The views of a scene show one set of named points, each view turned or mirrored, and shifted as a whole, with a little noise and some points left out.
In the rows, zero is written as 128.

Scene 1
View 1
Mup: [174 174 143 148 110 103 133 176 112 111 173  74  68 108 142 146 129 104
 116 165 137 113 192  99  96 144 112 144 148 161 145 107 120 152  94 189
 181  29 123]
Vepiv: [145 177 147 121  82  99 112 150 103 116 163  96 104  96 153 157 143  89
 138 135 149 145 159 146 136 157 130 131 146 139 116  99 147  74 116 169
 129  91 139]
Komu: [127 166 134 109  85  96  90 129  81 110 169 114 114  92 166 144 146  85
 154 157 128 140 175 159 138 155 144 130 178 153  87  82 172  59 130 160
 146 124 172]
sireb: [118 142 131 145  80 107  48 111  74  92 150 176 112 103 165 192 137 102
 170 166 107 123 133 172 144 141 156 124 123 125  85  87 143  60 160 145
 148 143 165]
vilu: [148 149 129 165  86 115  81 142  96 103 163 135  86 115 155 180 115 112
 140 167 131 128 130 143 122 136 122 151 117 129 130 102 122  90 139 163
 153  95 149]
zov: [128 149 120 147  98 106  61 124  77  97 166 147  99 108 161 165 125 105
 164 191 105 112 168 149 121 139 142 141 150 149  99  78 144  95 142 162
 176 115 172]
geko: [152 161 145 153  90 106 102 157 106 105 156 120  88 109 149 172 133 107
 130 151 130 130 150 128 127 142 126 136 125 133 128 111 125 106 125 170
 152  78 131]
rofi: [143 171 150 126  85 100 100 142  95 113 157 107 101 101 153 167 147  88
 142 142 138 134 156 147 134 155 135 126 140 132 109  99 139  76 121 162
 137  95 139]
mik: [137 164 146 142  94  98 104 153 104  89 147 139 100  96 159 172 148  95
 141 149 112 132 171 142 133 151 148 117 141 141 102 104 142 103 129 173
 154  87 137]
niz: [146 164 150 139  86  98 101 151 100 101 150 134 102 102 153 177 146  96
 141 134 129 133 149 144 133 150 141 121 121 126 116 108 134  90 128 164
 138  93 130]
tekob: [132 165 144 125  67 106  86 132  95 111 155 127 115  96 160 179 142  90
 147 132 141 149 127 167 149 148 137 130 129 121 102 100 152  39 138 154
 114 128 149]
pulis: [164 184 167 125  75  97 151 180 129 117 150  79  98  95 145 161 152  87
 106 102 159 162 152 131 140 160 117 122 131 127 135 122 140  80 104 178
 110  68 108]
vetu: [130 153 162 152  75 102  93 148 112  81 126 179 113 101 158 205 162  98
 146 120 115 143 125 160 159 156 159  96 100 106  93 119 137  68 149 159
 124 114 121]
Tibu: [134 171 127 102  88  97  82 122  76 123 180  92 109  96 164 144 138  89
 156 165 139 130 175 151 126 152 131 144 171 152  98  78 157  65 120 157
 150 115 170]
gorud: [133 147 133 160  96 108  81 139  95  87 155 152  94 105 156 178 129 110
 149 173 106 122 157 145 127 139 141 134 136 145 106  97 135  98 147 168
 169  98 149]
rofud: [138 168 139 112  71 101  71 112  76 131 167 100 113 100 162 170 138  89
 159 142 150 132 132 163 145 150 134 143 133 123 107  86 142  42 131 145
 118 132 164]
luv: [119 167 136  91  87  88  64 112  65 102 160 129 129  89 167 153 153  80
 173 158 116 123 183 169 142 156 162 112 173 148  67  72 171  59 134 156
 152 135 173]
View 2
pulis: [188 148 137 123 133 119 102 174 116  84 129  91  73 147 172 111 121  94
 154 135 190 116 208  97 133 172 145 112  61 113 124  68 138 117 136  64
 159 123 161]
rofi: [167 147 155 102 125 114 142 139 122 111 122 108  76 122 162 112 107 122
 128 121 159 134 172  94 162 147 136 124  79 130 126  91 125 121 135  81
 105 114 175]
Mup: [143 189 154 122 168  62 133 135  67 105  94  79 139 142 168 100  90 113
 148 136 203  94 166 122 155 221 174 116  80 126 152  85 124 101 139  50
 118 142 176]
sireb: [133 131 165  76  98 123 161 105 140 155 140 118  66  91 144 141 105 149
 119  91 117 162 138  88 181 118 108 135  88 162 108 122 136 149 142  86
  61  81 183]
tekob: [167 125 151  92  99 142 142 142 138 117 134 115  54 119 154 127 120 118
 126 111 149 154 173  87 160 116 114 131  81 148 110  96 128 131 134  86
 100  94 175]
gorud: [112 163 167  94 124  85 135 114 101 162 124  91  97 114 139 128  95 134
 134 111 148 129 145 110 171 181 132 116  95 154 118 114 130 147 146  64
  84 106 189]
luv: [157 148 191  84 108 112 167 116 139 137 107 149  46  93 152 109  96 145
  87 124 109 155 164  94 188 122 122 119 104 117 133  93  96 145 122 121
  60 119 191]
rofud: [180 130 155  92 109 146 167 130 138  99 119 134  74 112 168 117 110 126
 120 120 154 156 167  79 172 105 130 143  86 139 122  93 124 108 125  89
  82  97 179]
vetu: [146 121 139  93 113 115 120 125 145 142 177  84  40 110 158 143 120 144
 149  89 128 137 163  86 153 140 105 109  60 136 100 113 158 163 154  82
 120  86 160]
Komu: [160 152 180  90 104 123 151 132 126 128 101 143  63 108 146 110 104 120
  98 139 137 153 172  97 176 136 130 122 103 125 133  84  94 132 126 101
  80 120 192]
Vepiv: [169 148 157 107 119 118 132 148 118 104 116 117  75 127 166 109 111 111
 130 132 165 137 181  99 155 148 140 122  81 126 127  80 122 117 133  83
 116 117 176]
Tibu: [166 157 178  92 110 120 165 132 117 112  89 143  86 115 153 106  99 122
 102 132 150 147 167  98 181 133 141 134 104 133 137  86 102 114 120  95
  76 120 193]
zov: [125 164 174  84 116  95 164 102 106 153 111 111 101 104 144 122  88 143
 114 111 140 145 133 105 187 152 128 134 101 154 124 117 116 136 137  77
  59 105 197]
View 3
vetu: [134 160 134 102 136 119 174 144 104 122 120 128 125 129  86 166 101  73
  57 118 163  90 146 154 126 111 100 127 112 147 164  81 124 112 137 151
 102 140 160]
gorud: [140 134 107 110 117  95 194  99 118 115 128 125 107 126  93 187 144  94
  78 115 152 137 118 163 127 128 155 133 129 123 172 114 170 101 145 153
 122 125 160]
mik: [133 140 112 125 113 113 184 128 115 141 106 129 104 146  82 179 139  97
  83 114 150 124 125 160 131 119 140 139 128 112 159 132 153 100 145 147
 121 118 146]
rofi: [136 132 109 144 130 111 172 135 115 142 114 128 123 143  89 151 152  98
  97 111 142 144 128 153 119 119 135 127 119 105 163 122 142  99 107 166
 101 116 134]
sireb: [121 142 114 126 158  92 187  97 135 109 139 117 125  94 101 191 130  96
  71 122 167 100 141 161 120 123 147 134 138 136 184  74 177 103 114 169
  97 163 181]
vilu: [144 128 104 106 109  89 187 102 116  97 142 136 119 124  99 157 150  84
  81 116 145 167 110 163 117 139 152 122 115 130 179 110 153 102 120 163
 117 108 149]
geko: [140 132 109 114 105 108 181 126 105 120 121 135 112 147  88 153 149  89
  83 113 136 160 109 162 121 131 143 125 114 115 162 133 139  98 132 155
 125  99 133]
luv: [113 131 111 184 167 102 182 119 145 160 107 106 114 117  95 191 152 125
 105 114 149  94 148 160 126 107 156 147 160  97 166 109 188  96 105 166
  86 161 166]
Vepiv: [141 122 107 150 130 110 171 143 116 151 105 129 117 152  92 134 157 101
 106 109 134 142 135 151 110 114 132 121 120 105 160 128 142 102 108 162
  94 111 128]
Mup: [140 120  95 124  66 114 184 127  95 142 105 142  95 179  79 148 179 103
 104 100 120 203  82 167 134 146 166 137 116  77 152 190 146  87 147 144
 151  54 103]
niz: [135 143 117 124 119 115 174 133 107 131 115 130 120 143  85 159 137  90
  78 112 145 132 129 158 124 123 128 127 116 119 161 117 136 100 122 154
 115 112 141]
pulis: [157 126 120 135 103 121 161 177  95 157  90 139 122 183  79 107 147  81
 104 109 121 156 132 142 110 107 100 107  93 106 143 143 101 112 115 159
 103  81 101]
tekob: [139 124 113 157 157  99 172 140 125 141 117 119 134 127 102 136 142  97
 101 118 141 119 157 145 100 107 118 113 121 125 172  88 145 111  87 178
  73 140 147]
Tibu: [132 112  98 175 147  92 182 117 135 154 115 118 114 127  99 163 177 121
 118 110 135 144 134 158 113 116 163 133 145  91 170 125 177  98  95 176
  89 133 144]
zov: [128 128 100 133 128  85 196  87 135 122 133 120 108 113 101 194 158 107
  88 116 155 139 120 170 126 128 176 144 143 107 180 113 197  95 127 160
 115 134 163]
Komu: [132 112 101 175 151  98 181 124 141 161 105 115 113 129  94 167 165 116
 115 111 139 119 145 154 112 100 150 132 146  98 167 119 183 102 112 167
  87 140 152]
View 4
luv: [117 154 131  95 104 165 146 132 108  97 133 143 112 177 125 124 150 152
 120 145  64 150  81 150 125 152 131  98 134 109 153 110 118 228 121 155
 159  81 126]
vilu: [122  92 140 167 150 132 149 117 113 123 105 160 101 184 116 146  77 135
 105 153 100 104 105 176 101 163 128 109 136 100 102  87 110 170 142 141
 127 146 114]
geko: [115  93 143 166 141 149 142 136 119 114 113 159 114 177 135 152  88 102
 118 150 109 104 106 177 102 153 148 121 130  84 121  97 114 150 125 147
 135 148 124]
vetu: [ 91  87 122 141 150 112 135  97 124 136  87 133 116 136 144 166 128 102
 115 153  60 137 112 174 110 157 146  71 140 151 149 107 119 169 101 148
 118 133  91]
rofud: [106 147 131 135 140 141 143 123 107 125 106 148 100 163 124 135 119 179
 108 170  82 117  85 173 123 159 127  84 120  79 143 125 106 199 122 167
 119 101 130]
mik: [108  98 139 144 123 158 142 135 125 101 124 149 122 171 140 148 110  94
 123 142  92 127 101 165 112 152 151 117 135 111 139  95 121 171 120 148
 152 132 118]
rofi: [100 132 138 151 133 162 138 152 122 114 115 151 117 157 143 150 121 118
 124 160 100 107  94 175 121 150 156 115 117  70 152 120 109 166 106 176
 137 125 137]
Vepiv: [103 126 134 154 130 160 141 148 116 122 115 151 115 160 139 147 118 125
 113 163 100 103  91 176 126 158 156 113 113  72 149 119 108 172 111 177
 138 127 132]
sireb: [120 116 125 118 132 121 150  94 106 119 107 142  99 177 113 133 120 155
 107 143  58 151  95 161 110 158 113  81 153 147 126  91 119 217 137 138
 134 103  98]
zov: [137 112 139 128 117 159 155 122 105  93 130 154 106 200 112 125  99 141
 110 136  92 131  92 153 104 160 119 120 147 112 112  82 120 205 148 136
 155 115 117]
gorud: [126  91 140 146 127 145 148 120 113 106 120 150 110 190 125 140  94 115
 106 134  92 126 104 161 101 163 133 114 145 121 114  83 122 181 140 134
 146 133 108]
Tibu: [120 152 133 129 114 173 148 144 110 105 130 152 106 183 123 127 117 162
 113 156  95 114  78 158 126 154 138 120 123  70 136 113 112 205 130 169
 149 100 139]
pulis: [ 82 106 136 190 150 161 130 157 135 138 101 152 121 137 163 171 111  92
 118 176 114  79 101 189 128 157 184 118  97  57 161 128 106 131  86 190
 122 158 134]
tekob: [ 95 127 120 140 142 132 138 116 115 142  97 145 102 154 133 145 126 155
 100 163  74 117  90 170 125 161 141  86 121 108 148 119 111 196 112 173
 121 118 107]
niz: [105 101 137 153 142 142 141 130 120 117 111 146 116 161 137 155 109 108
 122 156  88 121 104 171 111 153 148 100 130  99 139 106 112 158 113 151
 131 135 117]
View 5
gorud: [142 141 125 137 138 108 149 141 179  97 141 134 179 160 119 106  92 120
 107 172  50 158 129 131 124 162 114 172  54 132 148 150 143 156 112  87
  86  93 124]
mik: [129 150 132 142 129 103 138 133 165  87 124 129 167 167 128  96 102 133
 126 147  56 154 113 126 120 170 130 157  61 137 152 121 146 136 118  99
  95  90 127]
Komu: [127 137 155 111 133 114  99  93 175  77 129 117 174 168 128 116  92 112
 118 149  36 156 113  73 105 193 109 106  64 137 164 109 169 133 109  97
  79 103  87]
Mup: [101 171 144 139  82  90 116 153 144  68 126  95 175 205 137  50 121 113
  88 122  35 145 136 177 155 152 120 170  91 167 162 106 175 167 165  64
 130  94  82]
Vepiv: [100 159 147 127 116 100 115 109 153  85 126 109 169 165 128 108 120 135
 121 146  53 144 107 115 110 181 128 124  57 143 152 105 163 131 109 100
  82 105  84]
Tibu: [133 133 151 103 133 118 103  94 178  79 131 115 179 165 128 117  91 105
 109 166  30 157 119  80 111 192 107 112  60 138 164 118 175 140 109  89
  80 103  74]
tekob: [109 150 135 127 134 106 136 101 164 107 138 122 168 136 119 134 117 147
 130 174  61 148  99 103 102 190 129 123  35 127 142 126 149 121  78 113
  55 111  90]
geko: [109 161 129 140 117  97 142 136 157  97 135 111 172 167 124  90 125 130
 111 160  54 147 118 156 134 158 132 163  55 145 147 126 156 149 116  85
  92  99  99]
rofi: [107 154 139 128 121 104 128 113 158  93 131 110 165 163 130 105 115 134
 121 160  47 149 109 119 121 179 131 132  55 141 154 113 162 135 108  95
  84 103  89]
vetu: [119 154 109 153 145  97 169 127 163 119 129 141 151 131 116 120 122 168
 155 171  87 147  99 130 112 178 154 155  28 125 138 134 125 116  78 122
  65  90 149]
zov: [160 127 130 117 145 117 136 129 194  91 144 134 187 159 119 113  76  97
 101 180  34 164 133 105 123 172 106 160  59 125 159 156 152 157 112  85
  88  98 109]
pulis: [ 61 190 148 149  95  83 119 117 121  90 123  96 159 171 130  88 155 167
 129 120  70 131  91 154 115 168 147 128  62 162 141  82 158 119 118 104
  87 110  77]
sireb: [162 126 114 123 159 118 156 113 193 115 147 143 174 126 114 138  88 122
 125 206  56 160 120  95 113 185 120 145  30 107 149 162 139 136  75 104
  62  95 127]
rofud: [113 141 137 108 134 113 126  88 175 109 141 107 166 141 125 135 118 123
 123 194  42 152 110 100 115 193 122 105  34 131 158 129 165 129  84 103
  65 112  67]
niz: [112 159 125 143 126  98 143 122 153 101 130 120 162 155 128 102 118 143
 130 162  62 148 112 133 126 173 137 148  50 140 149 126 149 134 103  99
  84  96 115]
luv: [158 118 144 103 158 120 116  93 192  86 120 127 164 154 133 129  72 108
 132 169  38 162 114  49 106 202 115 111  54 119 171 122 158 125 100 113
  79  92 119]
vilu: [111 155 127 133 114 107 147 132 170 108 151 110 183 148 115 110 124 117
  96 189  49 145 126 156 130 162 120 155  49 138 140 145 163 161 101  78
  75 112  71]
View 6
gorud: [125  75  98  91 148 135 154 118 157 113 119  84 125 118 153 135 134 137
 141 170  95 102 140  93 132 124 129 117 101 131 145 120 122 192 149 151
  88 123  92]
vilu: [145 100 114  99 145 123 145 105 157 122 128  68 117 122 158 146 129 145
 140 156 110 101 150  81 115 125 115 112  80 141 152 135 118 192 137 143
 100 134 114]
Komu: [130  61  91  78 142 160 152 133 151 112 134 116 142  81 149 113 161 132
 114 143 124 139 120  65 161  89 160 149  79 159 121 114 125 161 165 167
 101 152  77]
zov: [112  51 100  90 167 140 144 111 146 100 121  93 141 117 147 129 153 141
 125 164 112 103 138  69 144 122 133 127  98 133 142 119 127 179 154 159
  78 118  85]
rofud: [157  87 116  83 146 141 133 134 139 121 146  94 113  98 158 127 168 146
 100 133 132 137 154  68 137  86 149 153  61 166 127 122  94 153 151 146
 104 168 105]
luv: [117  40  87  70 157 160 142 143 134 108 128 119 138  89 143 106 181 135
  99 154 117 140 126  78 160  89 166 161  93 152 116 102 106 145 168 170
  86 149  63]
Tibu: [127  81 101  77 137 155 147 120 140 129 135 108 156  87 148 108 180 132
 110 129 131 148 116  55 164  87 164 145  72 171 130 118 127 154 154 170
 102 163  75]
tekob: [164  92 104  81 134 146 145 149 148 112 139  99  95  87 162 132 140 140
 115 138 112 134 148  88 125  89 148 151  72 158 121 119  93 161 159 146
 113 163 107]
mik: [130  93  90  83 123 141 163 125 160 135 116  88 133 109 149 122 133 126
 144 165  89 125 123 107 132 116 144 115 107 143 132 112 123 184 146 160
 112 144  84]
rofi: [145 108 103  83 121 142 150 125 155 140 133  90 129 102 156 124 149 132
 128 143 111 137 130  87 134  98 148 128  85 163 133 123 114 170 140 155
 118 164  96]
sireb: [139  47 102  79 176 137 134 148 135  86 127  99  90 109 156 136 146 146
 107 175 105 108 164  94 125 107 135 157  93 125 126 106  84 160 165 149
  79 127 100]
niz: [147 106 100  83 119 132 154 127 154 138 126  81 116 111 156 126 133 133
 138 160  90 125 137 107 122 111 136 122  96 152 131 117 107 174 138 153
 119 157  96]
Vepiv: [148 113  97  81 111 149 157 127 159 142 136  92 134  92 159 121 144 131
 134 132 113 138 119  82 135  95 150 123  76 172 131 125 121 173 142 155
 126 171  92]
Mup: [109 141 100 103  94 128 172  67 172 180 112  61 189 126 152 121 138 126
 172 145 105 124  98  74 140 134 129  68  98 164 169 145 171 211 106 167
 125 154  84]
geko: [142 117 102  94 121 128 157 110 160 140 124  75 129 120 156 133 131 133
 148 156  99 118 129  93 121 122 127 104  93 153 147 129 125 193 130 150
 117 148 100]

In a view up to two points have been moved. Name them for each view, in the order of its rows, or write none.
view 1 | none
view 2 | gorud
view 3 | tekob
view 4 | rofi
view 5 | Komu, vilu
view 6 | Tibu
